Points on a hilly landscape, in no order, each with its height.
A climber steps from a point to whichever of its 2 nearest points has the largest rise for the distance, and stops where none of them is higher. Distance is the straight distance between rows; heights are no part of it.
Z840 height 348: [159 120 148 140 104  89  95 151  80 204 125 121 133 124 107 145 118 164
 137 122 131 150  89  98 110  56 142 136 125 111 123 114 105 105 156  86
  87  97  76 120 184 128 110 123]
Z152 height 169: [210 135 133 107 126 108 161 121 129 174 101 118 116  80 101 129 119 121
  92 105 112 156 124  68  86  84 111 175 203 103 113 100  65 131 144 121
 168 131 147 114 190 176 114 165]
Z883 height 194: [ 64 135 167 188  95 145  47  99 130 172 135 131 134  92 146 147 114 137
 133 124 139 140 107 137 128 148  82 134  86 140 152 162 171 130 156 108
  87 113 102 144 207 121 123 164]
Z723 height 382: [136 127 141 200 117 133 135 140 141 127 147  99 154 150 105 138 125 125
 145 151 136 142 129 138 131 145  95  94  98 117 135 110 111 187 135 212
 136 122 117 126 202 123  74 123]
Z194 height 362: [167 125 124  85 130 111 145 154 108 133 120 123 138 160 119  92 150 109
 114 112 103 116 145  99 113 115 158 129 134  87  98 123 130 111 113 142
 132 153 158 124 114 110 111 132]
Z330 height 164: [110 145 159 168 116 165  79 114 147 140 123 117 126 146 157 126 141  97
 110 122 111 128 148 135 109 159 128  74  71  86 160 169 129 176 128 151
  97 127 108 179 166  81 182 182]
Z71 height 242: [178 131 102 101 143 122 178 131 146 122 135 131 116 129 122 131 131 115
 113 110 110 148 133 120 154 112 110 174 171 147 106  93  86 162 111 130
 163 120 124 118 149 164  86 148]
Z651 height 109: [ 81 106 136 113 156 187 134  84 125 112 135 149  95  99 153 166 109 101
 108 156 136 119 142 152 108 180 152 114 127 119 132 161 118 156 154  86
 127 111  93 134  81  82 220 155]
Z261 height 462: [110 139 151 159 135 135 107 117 159 135 138 138 132 140 149 152 105 153
 146 141 118 136 102 153 165 130 128 115  75 159 183 154 142 134 137  88
  93  51  60 175 130 125 150 112]
Z8 height 40: [111 121 136 156 104 139 102 109 144 107 172  93 143 169 141 124 132 135
 116 125 153 120 127 154 124 168  89  96 113 147 154 157 124 157 101 200
 122 129 156 150 166  79 137 182]
Z485 height 182: [179 146 140 103 113 120 124 107 123 192  81 114 101  78 122 146 119 123
  86  91 117 143 128  67  67 102  97 172 188 109 118 132  94 121 169  90
 148 134 128 123 180 157 146 179]
Z170 height 373: [112  98 124  85 192 116 145 124  97 140 144 141 109  68 138 111 140 103
 117 169 116  95  95 167 162 105 183 113 117 140 137 154 155  88 119  85
 112 140  75 113  49  82 166 142]
Z640 height 512: [ 66 120 147 139 126 173  92 132 104 123  98 139 110  99 125 116 117  98
 153 146 123 112 133 129  86 162 136  83  92  53 114 143 173 126 139 121
 108 146 114 126 118 104 146 135]
Z7 height 266: [198 128 131  69 123  84 120 139 111 187  75 121 101 126 131 127 136 116
 119 103 110 150 108  69 103  66 155 153 171 113 124 113 112  97 153  65
 112 103 106 122 122 148 157 126]
Z411 height 230: [131 133 151 105 133 127  77 140 107 182  91 139  80  85 112  83 145  92
 121  81  92 140 120 101 122 113 118 110 108  71 125 136 154 126 134  85
  94 153  94 125 178 121 139 214]
Z794 height 349: [ 97 138 143 194 103 150 136 139 150  84 129 118 155 145 104 136 119 126
 161 151 137 119 139 159 119 176  88  91 105 123 120 108 148 171 145 203
 142 131 147 125 149 133  71  98]
Z431 height 3: [146 124 132 164  96 104  70 127 130 189 158  90 146 180 137 124 131 172
 103  78 117 161 110 121 127 124 116 109 103 142 193 161 122 119  91 175
  82 120 152 170 201  88 143 164]
Z772 height 319: [ 66 115 148 169 122 146 122 143 126  56 135 138 147 127 114 119 108 129
 154 169 149 106 159 178 118 197 132  91  99 125 107 114 165 161 137 161
 141 140 156 121  87 112 110  99]
Z897 height 181: [165 115 117 109  96  98 165 116 136 132 155 122 180 156  96 103 133 145
 100 130 132 120 155 105 119 112 114 189 195 146  85 134 121  81  88 177
 148 133 218 134 147 159  81 107]
Z198 height 314: [114 109 115 120 134  89 116 132 118 109  76 123 108  91 136 136 119 142
 159 146 157 133 141 102 132  97 183 159 156 127  94 115 148  66 149  54
 105 154 151 102  43 170 119  45]
Z820 height 201: [145 136 130 102 147 128 175 137 152  94  99 156 117 159 150 103 155  87
 128 130  84 100 181 131 144 133 206 102  93  95 126 123 127 144 121 119
 131 145 127 152   6 124 189  80]
Z869 height 431: [110 141  91 139 130 148 142  94 163  77  82 131  98 100 166 176  90 133
 152 124 152 146 145 110 130 147 119 171 169 165 106 118 132 115 165  75
 163 148 166 112  68 188 143  70]
Z396 height 25: [177 127 119 128 107 107 129 143 148 134 160  98 153 217 133  95 147 125
 111 105 106 132 137 115 134 120 126  95 119 122 147 126  95 140  64 215
 131 136 193 168 161  99 123 162]
Z979 height 566: [169 160 111 106 158 130 155 153 191 111 105 134  97 144 139 131 159 117
 157 113 102 147 126 142 181 131 140 110  82 129 144  85  92 174 141 107
 130  87  65 140 102 180 139  94]
Z505 height 291: [160 121 121  90 109  79 126 136 110 155  62 110 117 117 138 144 132 138
 134 126 145 142 120  68  99  75 176 170 179 117  94 115 125  61 162  70
 111 125 155 110  80 169 142  62]
Z486 height 415: [131 127 132 132 153 143 124 134 132 146 108 133  81  96 138 152 128 114
 132 124 113 146 130 124 128 127 131 125 110  96 123 116 104 168 162  86
 121 116  65 128 139 130 132 147]
Z804 height 307: [148 128 129 124 119 139 178 100 134 124 124 117 144 105 122 156 124 130
  92 137 130 120 158 105  74 148 115 158 177 104 106 134  76 147 150 175
 187 142 173 122 143 131 118 132]
Z761 height 191: [166 148 100 135 132 120 170 141 143 120  80 110  92  90 111 164 138 122
 145 110 128 172 141  94 125 119 127 149 172  97  85  77  81 147 165 114
 155 151 147 100 123 203 100  93]
Z627 height 402: [115 126  94 142 126 136 148 107 142  82  80 120 113  91 128 154 109 133
 139 134 152 130 182 104  94 156 129 172 173 126  75 112 122 109 163 116
 160 179 199 108  79 170 123  77]
Z109 height 47: [ 88 116 155 148 110 167 110 101 119  88 155 103 154 134 138 145 132 117
 112 169 165 114 132 153  93 187 101  97 120 115 138 154 122 174 138 194
 139 146 137 129 158  67 157 165]
Z493 height 472: [127 154 137 168 107 151 111 120 154 141 129 131 119 112 104 105 147 100
 124  90 119 152 125 119 118 139  39 117 125 122 128 123 139 167 111 175
 141 171 152 121 232 156  92 204]
Z11 height 526: [ 86  91 145 130 141 119 105 111  87 118 197 108 146 125 137 150 117 159
 114 158 168 128  92 172 156 146 132 123 135 174 150 166 147 122 123 129
 112 100  89 116 141  63 136 162]
Z213 height 631: [ 94 133 115 113 108 137  81 123 135 122 136 155 115 147 112  67 152 135
 152  78 127 122 110 148 142 130  74  77  92 140 151 138 177  83  72 159
 109 160 172 136 146 106 125 187]
Z470 height 32: [133 131 122 148  95 114 123 133 165  97 170 113 148 227 144 102 137 138
 130 120 125 106 140 144 129 140 129  87 100 156 168 140 118 136  78 210
 127 110 183 180 112  84 145 143]
Z130 height 290: [117 194 155 134  89 168  93 116 181 135  40 122 103 102 133 147 140 117
 149  99 112 138 141 100  83 158  76 113 119  65 138 128 139 143 180 106
 124 111 139 156 145 194 175 106]
Z275 height 227: [111 136 117 164 139 130 160 143 135 107 128 119 122 113 110 154  99 141
 142 141 146 144 133 149 158 136 104 156 163 169  99  94 124 153 137 128
 156 127 120  93 126 171  59  91]
Z98 height 271: [108 115 149 181 109  91 129 163  70 142 162 105 189 137  86 146 115 166
 148 159 150 113 129 128 117 110 163 127 136 108  95 109 136 110 135 156
 113 135 143  94 142 112  58  67]
Z645 height 306: [122 164 147 153 108 167 117 103 172 136  52 114  99  93 142 197 131 126
 147 128 121 143 145 103  78 161 102 117 128  67 135 123  89 162 208 111
 145 123 123 141 129 187 166  82]
Z638 height 549: [ 81 129 136 144 186 131 140 136 145  74 123 157 102  81 131 125 107 124
 143 167 123 112 116 220 181 152 139  87  98 157 139 110 160 140 123 102
 143 123  79 126  54 126 130 111]
Z356 height 193: [150 130 107 103 101 119 164 107 151 125 148 127 155 154 126 126 112 142
  99 120 140 124 130 113 130 111  86 201 203 195 106 130 127 101  98 140
 169 119 189 125 140 170  90 118]
Z455 height 399: [108  97 150 144 129 109 124 127  49 114 211  84 198 146 136 154 119 157
  99 178 170 110 118 132 117 141 180 131 144 124 121 142 127 126 122 164
 126 124 138 116 141  43 135 120]
Z384 height 281: [112  97 110  77 147 101 132 116  83 143 164 136 134 101 129 118 123 146
 107 130 149 125  91 134 154  90 125 175 182 194 113 143 145  76  95  98
 125 137 116  76 125 120  90 153]
Z354 height 366: [136 119 131 125 140 131 133 109 123 143 146 117 118 110 142 165 118 132
 108 137 126 131 118 128 120 130 115 155 145 138 130 147 103 155 145 118
 128 104  95 125 156 102 122 159]
Z592 height 318: [ 84 104 141 139 111 127  75 147  57 151 132 131 144 110  96 109 141 136
 155 128 141 125 102 120  94 130 126  87 105  76 114 136 180  87 117 147
  90 161 147  96 162  87  98 147]
Z478 height 219: [169 141 115 150 146 129 205 128 145 127 150 126 129  78  94 136 110 121
 109 136 128 165 138 109 143 108 101 180 207 136  89  78  65 155 116 169
 185 133 141  99 182 200  64 122]
Z371 height 445: [187 137 130  88 168  95 112 145 145 195 106 145 105 121 135  90 161 113
 132 106  82 143  96 115 182  59 161 108  77 131 180 129 121 117 124  74
  90  97  42 154 137 142 168 150]
Z200 height 180: [ 74 124 164 176 109 146  62  95 134 156 156 118 137 120 161 146 119 129
 118 138 134 136 117 145 129 161 121 111  77 132 168 185 153 145 142 121
  83  99 104 168 177  76 170 181]
Z292 height 453: [ 95  86 143 151 127  97 111 133  59 144 198 109 171 138 130 175  99 173
 120 168 167 121  91 148 135 112 168 128 131 150 131 149 134 114 136 123
 107  93  90 117 136  70 107 110]
Z250 height 235: [ 88 159 132 152  91 146 103 121 161 118 126 140 142 148 138 145  97 167
 161 110 139 132  95 141 158 124  70 139 128 195 160 143 179 104 122 100
 127  86 115 129 142 177 108  92]
Z247 height 192: [138 121 137 123 124 111 140 128 125 115 133 160 174 180 156  93 140 130
 143 146 109  96 116 131 149 103 190 100  74 146 183 161 172  82 100 123
  93  88 132 183  43 117 185  75]
Z599 height 304: [155 161 117 144 126 153 158 103 196 114 145 132 110 159 155 172 115 127
 109 110 122 134 140 141 155 143  70 159 131 180 148 123  87 204 135 130
 174  88  99 147 156 150 129 151]
Z156 height 279: [132 154  98 111 119 152 169 131 176  79 115 154 101 150 129 106 148  94
 128  99 112 117 159 142 135 147  88 146 154 143  97 100 122 153 102 145
 177 156 171 131  93 171 109 147]
Z567 height 403: [122 133 109 116 102 171 147 104 155  83  96 142 139 142 139 146 101 129
 125 141 141  91 191 116  55 179 146 155 140 111 112 150 107 127 179 139
 155 142 201 153  67 132 190  67]
Z936 height 223: [177 137 130 109 102 122 119 112 120 153 135 105 167 195 153 143 130 140
  97 116 112 120 135  87  81 120 142 128 129 112 163 170 120 117 131 150
 122 100 147 182 151  87 172 139]
Z159 height 535: [109 149 131 134 103 149  81 119 141 147 122 143 106 126 123  87 147 119
 124  69 117 135 120 123 129 136  46 114 116 139 139 137 171 123  95 137
 119 163 152 129 194 129 118 217]
Z986 height 474: [105 119 104 133 131 119 142 109 164  67  95 148 115 117 144 112 109 134
 145 144 156 113 183 132 140 140 149 179 152 184 115 128 157 104 128  76
 138 159 176 118  21 178 144  46]
Z879 height 250: [148 141 114 118 132 109 166 159 176  79 125 147 115 166 104  82 174  96
 139 116  95 110 178 161 171 145 134 112 109 122  95  84 119 158  93 156
 153 162 154 133  66 157  87 121]
Z821 height 432: [201 135 142 143 114  94 119 157 116 193 124 118 140 115  71 109 137 137
 128 106 114 162 111  76 108  74 111 132 142  99 122  89  88 127 135 151
 117 130 125 116 245 163  96 168]
Z788 height 331: [137  96 111 112 127  87 100 146  95 153 170 114 154 166 112  85 154 151
 120  94 127 143 100 143 165 109 149  85 108 137 150 130 137  88  45 183
  94 162 166 119 150  74 104 163]
Z641 height 203: [164 127 157 120 123 110  94 121 107 197 120 115 109  89 119 116 136 109
  92  95 109 144 124  88  99 106 115 152 137  97 121 137 109 147 153 106
 111 140 112 125 218 115 133 222]
Z447 height 99: [ 66  93 126 128 148 119 103 126  91 145 120 144  99  64 138 142  93 147
 152 164 151 123  85 150 129 104 150 129 139 138 121 136 162  60 134  44
 103 119  86 102  86 124 125 110]
Z215 height 328: [135 180 127 137 103 175 131 104 200 109 111 145  98 149 158 147 135 111
 123  91 112 129 149 136 126 154  54 139 117 148 152 135 121 186 141 121
 156 107 120 165 139 159 156 162]
Z737 height 359: [106 120 140 145 124 118 124 137  72  92 201 104 203 180 132 111 132 143
 106 159 150  87 160 129 104 157 185 104 109 112 115 136 152 118  99 172
 118 161 181 139 112  60 140 103]
Z540 height 346: [108 106 128 136 156 103 131 155  79 124 102 121 100  96 128 146 117 124
 143 154 133 120 148 115 118 106 212 126 131  76  83 103 129  95 149  71
 111 172 123  93  49 114 119  75]
Z104 height 16: [202 117 108 113 126  83 124 161 149 166 154 114 159 205 113  91 145 143
 124  99 105 153 115 115 177  85 142 108 108 150 151 100  95 120  72 176
 109 110 144 147 180 136  91 132]
Z258 height 285: [118 123 148 169  94 112  98 136  66 167 154 100 187 145 107 147 124 161
 126 141 145 119 109  94  69 117 128  99 121  78 133 142 151  99 134 179
 114 145 155 131 191  87 108 119]
Z951 height 224: [112 107 136 122 138 116 133 138 114 107 152 135 146 149 133 116 128 136
 133 145 126 106 128 153 139 140 161 109 105 137 130 142 151 114 114 136
 115 121 126 130  89  86 122 119]
Z116 height 352: [125 159 123 113  99 176 133  92 192 100  90 151 110 153 162 150 110 128
 132 118 121 116 150 122  92 153  93 144 130 141 154 153 131 141 158 108
 143  88 143 177  95 147 194 117]
Z557 height 185: [117 115 132 102 139 129 159 123 145  96 103 171 132 136 148  79 136  97
 130 152 109  80 154 138 134 123 193 114  88 134 152 154 161  95 115 111
 113 124 136 160   4 123 201  86]
Z842 height 243: [107 113  98  93 120 109 121 126 112 140 128 160 142 124 136  98 124 154
 128 116 149 119 100 131 152  84 118 173 169 216 132 146 185  51  97  94
 130 142 138  89  93 159  99 107]
Z508 height 124: [129 132 135 128 150 178 150 102 147 122 122 144  98 142 164 189 114 101
 110 138  99 132 158 142 116 168 156 107 104  99 142 149  86 204 166 121
 139  98  85 161  84  94 206 137]
Z741 height 272: [149 131 142 166  95 110 116 124  89 165 172  77 203 182 128 136 124 163
 100 125 138 120 122  91  77 125 137  97 125  93 161 143 119 104 107 210
 135 143 182 155 200  87 120 116]
Z823 height 302: [127  97 128 113 111 107 108 128  69 135 184  93 172 157 115  96 161 148
 110 117 149 132 111 121 126 132 138 112 141 113 130 142 131  89  65 197
 109 168 191 120 171  62 126 170]
Z446 height 122: [ 76 125 122 128 184 137 120 115 131 139  84 155  80  40 146 124 101 106
 154 151 114 114  85 169 168 105 135 112 111 132 155 131 170  82 115  40
 118 126  62 124  73 153 155 117]
Z717 height 436: [147 116 131 159 160 121 129 154 119 120 169 102 129 149 124 103 145 108
 128 134 127 144 130 142 160 143 130  82  83 113 133 106  93 193  98 193
 125 143  98 124 182  89  97 173]
Z423 height 153: [210 130 124  98 126  88 171 161 117 153 105 118 132 120  80 100 141 110
 114 110 108 151 133  78 122  80 148 167 197  94  78  77  79 115 115 136
 142 143 170 105 154 184  83 123]
Z537 height 610: [ 87 128 133 105 143 141 110 159 101 125  77 145  96  92 114  82 133 104
 167 123 106 110 124 133 120 131 154  84  94  57 115 120 174  88 118  98
 108 155 117 117  82 131 132 123]
Z973 height 519: [ 73 119 121 151 105 138  89 123 111 132 157 131 144 125  91 109 124 154
 152  99 155 143 100 153 157 134  63  92 119 164 134 134 186 109  79 174
 103 157 152  98 184 115  70 167]
Z279 height 207: [142 140 107 175 144 123 195 138 145 112 122 115 123  91 101 166 113 134
 140 142 140 164 153 123 147 130 121 167 178 136  79  68  70 160 149 153
 171 139 144  92 138 195  60  82]
Z749 height 510: [143 104 131 117 179 109 142 143  99 107 190 102 121 130 128 108 154 115
 104 143 137 137 114 170 191 139 144  99 117 138 131 113  85 173  89 164
 136 138  82 108 152  70 108 196]
Z829 height 287: [156 128 129 122 116 139 196  91 154  97 168 116 146 122 126 142 123 122
  78 141 128 119 156 126 122 157  93 164 183 132 103 125  67 170 114 202
 193 125 171 131 150 130 108 154]
Z878 height 222: [173 129 120 104 163  96 180 154 149 102 127 141 120 165 131  97 173  92
 123 126  88 104 180 148 171 123 197 127 101 110 106 104 108 162 106 129
 142 157 123 129  32 129 123  94]
Z763 height 255: [119 125 133  88 134 132  88 119 114 162 118 138  99 106 131  96 146 109
 113  99 105 130 118 117 117 123 115 114 111 108 136 169 157 108 117  94
  92 135 109 139 148  97 163 203]
Z167 height 303: [133 166 117 130  99 181 151 111 183  98 103 140 102 146 134 131 148 100
 119  95 116 115 161 131  96 159  51 129 144 123 117 127 119 174 125 164
 183 149 160 147 144 160 133 178]
Z721 height 143: [100 156 132 127 164 157 116 117 159 138  87 163  64  70 162 134 112 106
 130 103 112 139 101 143 168 115 100 140 116 147 158 136 161 116 120  33
 132 129  58 125 108 167 157 145]
Z583 height 212: [ 72 151 147 160  99 152  62 120 131 155 118 148 124 105 129 132 108 151
 147  96 135 137  94 125 137 126  57 139 111 154 152 148 191 103 128  83
 109 114 109 123 186 152 111 143]
Z751 height 447: [101 126 146 150 138 151 111 153  74 140 104 122 112 101 114 139 135  91
 143 152 120 127 131 111  83 137 153  78  95  29 100 108 136 158 149 131
 120 167  96 109 132  96 117 123]
Z859 height 406: [146 115 118  93 141 112 134 163 102 139 115 132 114 120  95  87 152 112
 135 104  99 137 122 117 132 110 126 125 142 106  95 107 139 110 107 128
 123 160 144 100 136 137  75 157]
Z710 height 163: [117 170 128 125 124 153 105 117 156 133  64 135  78  94 153 160 117 128
 145  99 127 153 108 101 126 116  83 158 146 133 137 123 145 116 154  49
 132 114 107 124 126 189 149 108]
Z489 height 502: [169 155 133 102 167 117 128 154 168 147 102 138 105 138 130 105 164 112
 156 114  94 142 108 130 180  97 152  95  62 115 168 113 116 133 127  96
 102  88  53 158 116 154 153 113]
Z40 height 245: [196 120 138  89 117  88 135 133  77 184 139 104 161 156 137 138 129 135
  87 119 118 127 120  71  81  76 173 152 156  95 126 129 103 105 131 121
 132 111 134 140 155  90 144 136]
Z796 height 351: [118 112 137 114 123 124 112 150  57 151 127 123 134 100  92 103 155 112
 128 121 134 128 118  98  83 118 130 113 140  60  81 129 150  98 117 154
 112 179 160  87 166  93  98 168]
Z386 height 57: [ 82  97 144 117 125 151 127 124  78  68 172 107 154 112 113 113 142 126
 119 172 177 104 142 156 112 182 139 136 149 127  93 137 135 132 128 166
 137 158 160  95 130  73 139 155]
Z610 height 262: [100 128 111  94 123 115 106 128 131 128  88 171 130 113 134  64 140 139
 152 117 127 100 100 142 160  87 122 144 132 182 149 138 209  34  90  94
 117 146 149 108  69 180 126  81]
Z177 height 417: [ 76 118 141 143 138 138 103 108 133 120 143 155 143 116 141 138  92 154
 147 154 134 121  92 169 146 133 126 114  99 171 175 166 178  90 119  84
 102  70  80 155 102 119 154 120]
Z908 height 301: [127 129 152 183 126 122 156 146  91 121 142 108 165 133 116 173 120 135
 132 174 140 119 144 121  96 139 160 118 118  79 105  99 106 161 157 172
 143 143 132 113 138 105  88  74]
Z511 height 228: [167 135 108  78 115 115 151 112 164 129 100 140 129 158 169 130 135 132
 117 114 126 132 119 102 143  91 126 181 172 201 138 135 133 112 131  94
 135  91 140 131  85 182 132  86]
Z320 height 649: [168 172 121 136 126 130 145 169 189 114 121 105 142 171 115 135 156 134
 168 128 118 143 125 131 163 140 119 105  93 119 127  83  93 171 143 154
 124  82 109 142 147 189  99  68]
Z611 height 256: [ 96 140 124 142 123 139 138 127 156  90 143 145 134 149 138 137  96 147
 141 130 138 119 120 165 161 142  94 139 133 197 139 127 158 132 121 121
 146  98 116 121 104 153  97 102]
Z165 height 324: [117 103 135  97 126 129 121 106  84 134 168 112 135  89 126 136 135 136
  99 125 158 136 104 120 125 124  97 169 180 157 113 153 120 118 114 126
 129 132 125  94 178  98 115 194]
Z133 height 284: [118 115 128  81 142 128 108  91 122 143 156 139 113 124 153 106 146 124
  98 110 128 125 103 135 138 117 111 143 129 175 160 182 154  93 100  94
 105 120 106 136 127  88 172 199]
Z319 height 246: [ 97 103 137 142 133 106 130 152  93 113 146 130 155 131 109 125 117 145
 146 152 140 114 136 145 131 134 161 138 129 128  92 127 151 105 122 128
 119 141 145 102  99 115  77  93]
Z931 height 282: [159 101 131  75 161  79 132 144  51 163 177 116 148 145 145 117 148 120
  93 130 120 120 104 101 128  75 202 133 134 108 126 136 118 101  98 111
 109 139 106 117 117  61 138 154]
Z608 height 397: [117 105 150 155 110  93  87 131  62 187 171 116 153 136 124 164 108 171
 127 140 149 133  82 119 113  86 148 127 119 120 138 146 132  95 136 105
  84  99  85 124 172  84 111 132]
Z865 height 295: [ 44 105 143 166 112 156 104 139 118  72 129 146 161 117 122 122  78 150
 169 171 163  99 135 166  98 182 131 104 101 131 131 143 184 116 146 118
 117 106 149 133  89 120 134  67]
Z483 height 479: [203 143 129 151 122 121 139 158 161 160 122 109 142 150  84 100 150 114
 131 108 105 161 128  99 124 116 100 102 113  93 131  89  85 166 122 188
 133 133 137 141 234 170  92 162]
Z819 height 491: [159 140 115 129 157 100 162 159 156 117 115 118 121 134 132 160 138 142
 156 140 126 146 133 130 168 117 174 145 119 141 108  80  74 155 158 101
 128  94  90 114  80 170 106  43]
Z188 height 209: [150 164 110 112 104 139 151 131 173 120 120 136 130 165 136 137 119 135
 123 100 130 138 112 109 154 106  72 181 183 197 117 118 140 115 102 108
 169 120 159 107 138 207  98 103]
Z573 height 446: [112 112 111 104 202 119 155 136 126 108 119 155  78  67 133 124 132 101
 127 154 107 114 118 189 180 126 166 106 114 130 123 116 134 134 125  91
 140 152  74 109  36 112 143 132]
Z287 height 73: [ 70 110 108 103 116 157 108 113 102  91 144 144 127 101 134 114  98 135
 123 154 173 100 129 140  79 166 126 159 150 153 114 166 164  82 143 103
 117 135 160 113 101 110 163 114]
Z586 height 326: [121 100 120  86 156 114 131 109 119 144 134 165 128 106 145  94 139 121
 123 148 115  98  88 152 157  93 155 119 109 165 172 172 178  68  99 103
 105 118  95 141  63 106 181 140]
Z525 height 380: [163 120 135 126 110  87  98 160  73 204 117 131 129 103  74 108 127 155
 141  95 126 164  86  93 120  55 115 133 148 123 113  99 121  89 127 104
  90 131 109  92 209 151  77 160]
Z675 height 289: [116 121 107  80 139 117 132 118 136 125 105 182 121 114 141  50 156 110
 139 121 114  82 106 156 163  84 131 125 110 171 160 150 198  58  89 120
 119 148 140 128  50 146 159 122]
Z338 height 325: [158 101 142  96 171  98 119 138  66 167 178 104 124 118 140 130 143 117
  98 129 128 134 105 110 146  96 176 124 122 103 134 139  86 143 109 106
 102 132  70 117 169  58 141 197]
Z940 height 456: [103 125 132 156 177 121 136 147 131 106 142 141 110 117 129 148 106 139
 143 167 134 131 118 192 179 143 147 101  89 156 135 108 126 163 144 119
 134  93  51 121 101 115 101 102]
Z96 height 330: [161 136 134 128 116 125 159 143 113 130 118 110 159 143 110 141 132 128
 113 139 118 112 163  93  82 132 157 145 149  74  94 122 106 127 145 154
 152 147 181 128 125 127 107  90]
Z13 height 170: [136 116 130 142  93 110 155 127 124 116 173 117 194 155  78  98 134 140
 107 136 138 113 154 121 112 136 111 149 168 121  90 136 129  92  91 219
 143 154 229 128 166 134  77 124]
Z111 height 150: [118 156 148 140 120 175 105 131 150 137  85 135 106 133 139 125 147  88
 129 111  90 125 161 125 111 158 119  76  76  51 141 139 127 186 147 142
 118 135  93 166 142 118 167 162]
Z696 height 265: [171 124 108 100 128 124 170 112 158 105 169 123 132 163 137 117 131 116
  91 113 118 129 137 132 155 128  94 158 162 164 119 116  84 168  88 170
 166 115 153 139 145 127 100 177]
Z697 height 381: [185 115 128 113 172  93 115 152 123 186 148 123 107 131 133 113 140 127
 117 109 105 150 116 111 159  86 164 127  86 123 147 120  85 154 124  91
 100 110  44 135 181 102 136 184]
Z942 height 444: [113 133 111 137 113 121 123 144 122 145 153 136 153 141  84 104 122 154
 151 103 132 150  98 141 180 104  83 118 142 182 125 113 158 102  82 152
 125 137 138  93 180 160  47 139]
Z618 height 572: [148 152 131 174 115 144 149 132 183 109 131 110 148 155 133 187 113 149
 151 145 131 134 136 147 142 160 109 128 105 138 151 109  92 195 181 148
 147  68  99 147 143 153 115  66]
Z347 height 376: [138 133  92  94 114 132 150 119 130 108  67 122 113 117 113 102 139 109
 118 116 132 113 190  84  73 146 150 174 170  91  72 127 127  94 150 127
 147 191 215 120  77 155 147  91]
Z938 height 175: [149 169 120 134 115 129 122 127 152 145  66 110  88  82 127 181 116 134
 143 100 147 164 104  79 115  98  86 163 180 134 111 101 110 115 175  66
 142 123 127 104 150 211 126 101]
Z828 height 244: [201 134 122  61 113 103 143 110 149 158  75 128 113 152 165 149 143 122
 112 109 115 145 124  73 117  84 151 174 172 143 145 134 108 120 167  80
 128  74 126 145  88 162 182  91]
Z584 height 433: [110 109 109 118 109 129 140 119 153  60 123 153 139 150 123  94 123 130
 128 152 151  82 209 139  94 172 153 168 133 150 106 144 134 119 133 118
 127 151 194 141  34 130 165  65]
Z412 height 280: [127 160 118 150 133 148 158 127 192  85 152 142 114 164 147 155 104 139
 134 122 130 129 128 177 188 145  83 139 122 217 146 108 120 186 122 129
 170  84  94 130 115 157 103 114]
Z559 height 82: [ 67 113 105 108 141 155 122 114 121  97 104 155  95  83 145 117  97 123
 141 148 153 114 128 135 106 145 142 141 136 141 124 148 174  70 140  65
 119 136 140 116  64 131 166 102]
Z891 height 210: [160 138 136 104 108 123 130 124 132 139 120 127 162 191 157 138 132 137
 124 131 107 119 123  99 104 111 169 126 108 121 163 156 144 110 139 116
 110  73 134 178  98 108 177  93]
Z243 height 622: [102 100 141 134 153 110 108 128 101 115 191  99 132 132 126 125 134 147
 114 146 155 138  99 188 195 138 124  93 115 180 151 138 126 143  94 163
 116 119  91 110 159  67 112 182]
Z572 height 459: [ 62 101 145 132 142 148 100 101 114 100 180 136 142 112 138 129 110 145
 125 169 162 113  91 186 147 161 128  98 104 181 169 179 171  98 116 107
 106  95  99 148 110  68 183 158]
Z462 height 9: [164 128 115 143 107 101  89 145 153 175 145 115 138 179 112  99 135 161
 136  79 114 167 109 124 168 104 102  98  97 155 176 126 124 118  83 165
  92 115 137 153 202 126 109 155]
Z591 height 347: [103 122 131 166 136 163 157  99 141  92 105 127 113 109 147 202  99 128
 128 162 133 131 164 153  88 194 126 132 133 109 114 117  92 200 194 155
 175 133 131 121  93 130 144  90]
Z429 height 434: [163 156 131 180 121 150 149 123 179 146 132 127 129 112  90 115 143  98
 122 110 116 160 136 115 121 133  52 130 126 127 130  94  99 190 132 182
 158 156 125 126 241 190  84 175]
Z833 height 136: [124 151 151 145 126 185 122 115 142 131 101 137 126 149 155 173 124 100
 128 134 101 119 160 115  92 159 161  84  84  53 148 137 108 182 165 119
 121 104  94 177 112 106 200 105]
Z790 height 513: [138 135 134 164 146 131 128 130 161 121 148 124 133 160 144 164 112 150
 149 152 128 136 126 156 162 142 134 112  78 149 160 121 108 181 158 128
 124  60  60 157 136 114 127  98]
Z452 height 435: [153 116 110 152 165  97 167 135 110 125 106 113  97 106 137 191 121 134
 147 144 133 155 151 115 151 113 199 154 134  99  78  67  46 158 178  91
 142 138 113 100  75 152 121  55]
Z753 height 375: [113 139 117 132 111 183 153  86 173  90 108 139 124 139 150 175 103 133
 124 138 134 108 165 142  82 184  99 145 145 136 132 145 100 178 176 152
 170 118 155 152  96 127 171 114]
Z21 height 65: [ 66 104 116  97 104 179 109 108  91  57 173 128 138 111 121  97 126 117
 119 170 195  95 139 158  91 191 127 137 143 149 119 163 141 101 151 133
 127 147 176 116 115  77 187 138]
Z799 height 392: [118 127 136 132 157 133 140 167  72 129 109 125 103 106 126 139 132 101
 138 142 114 123 154 113 114 129 199  99 108  36  87  89 119 141 150 104
 124 169 107 104  81  99 125  99]
Z97 height 323: [106 133 139 183 124 159 133 100 150 132  87 116 101  93 141 218 106 132
 144 157 129 146 141 128  89 163 124 125 124  87 132 109  80 186 217 120
 152 120  99 118 122 156 144  73]
Z542 height 493: [125 129 124 117 167 128 127 161 117 134  94 140  77  87 114 106 148 102
 152 112  99 137 121 135 145 124 130  95 102  75 118 102 137 136 127  96
 120 160  77 103 115 140 103 150]
Z456 height 379: [116 115 105 115 131  96 109 135 134 129 168 145 152 156 114  89 137 154
 141 112 122 125  92 178 198 100 116  98 109 195 163 131 157  90  63 163
 114 137 138 125 120 114  88 148]
Z495 height 350: [115 141  78  64  98 170 139 111 135  92  97 152 101 131 124  81 130  92
 104 111 148  89 176 102  52 157 112 161 161 116  95 155 130  98 143 143
 147 167 202 132 102 125 178 137]

For each start below, name the point where the climber stops.
Z897: Z537
Z823: Z213
Z330: Z215
Z710: Z215
Z21: Z215
Z505: Z537
Z865: Z243
Z152: Z638
Z842: Z537
Z40: Z320
Z610: Z638
Z820: Z215
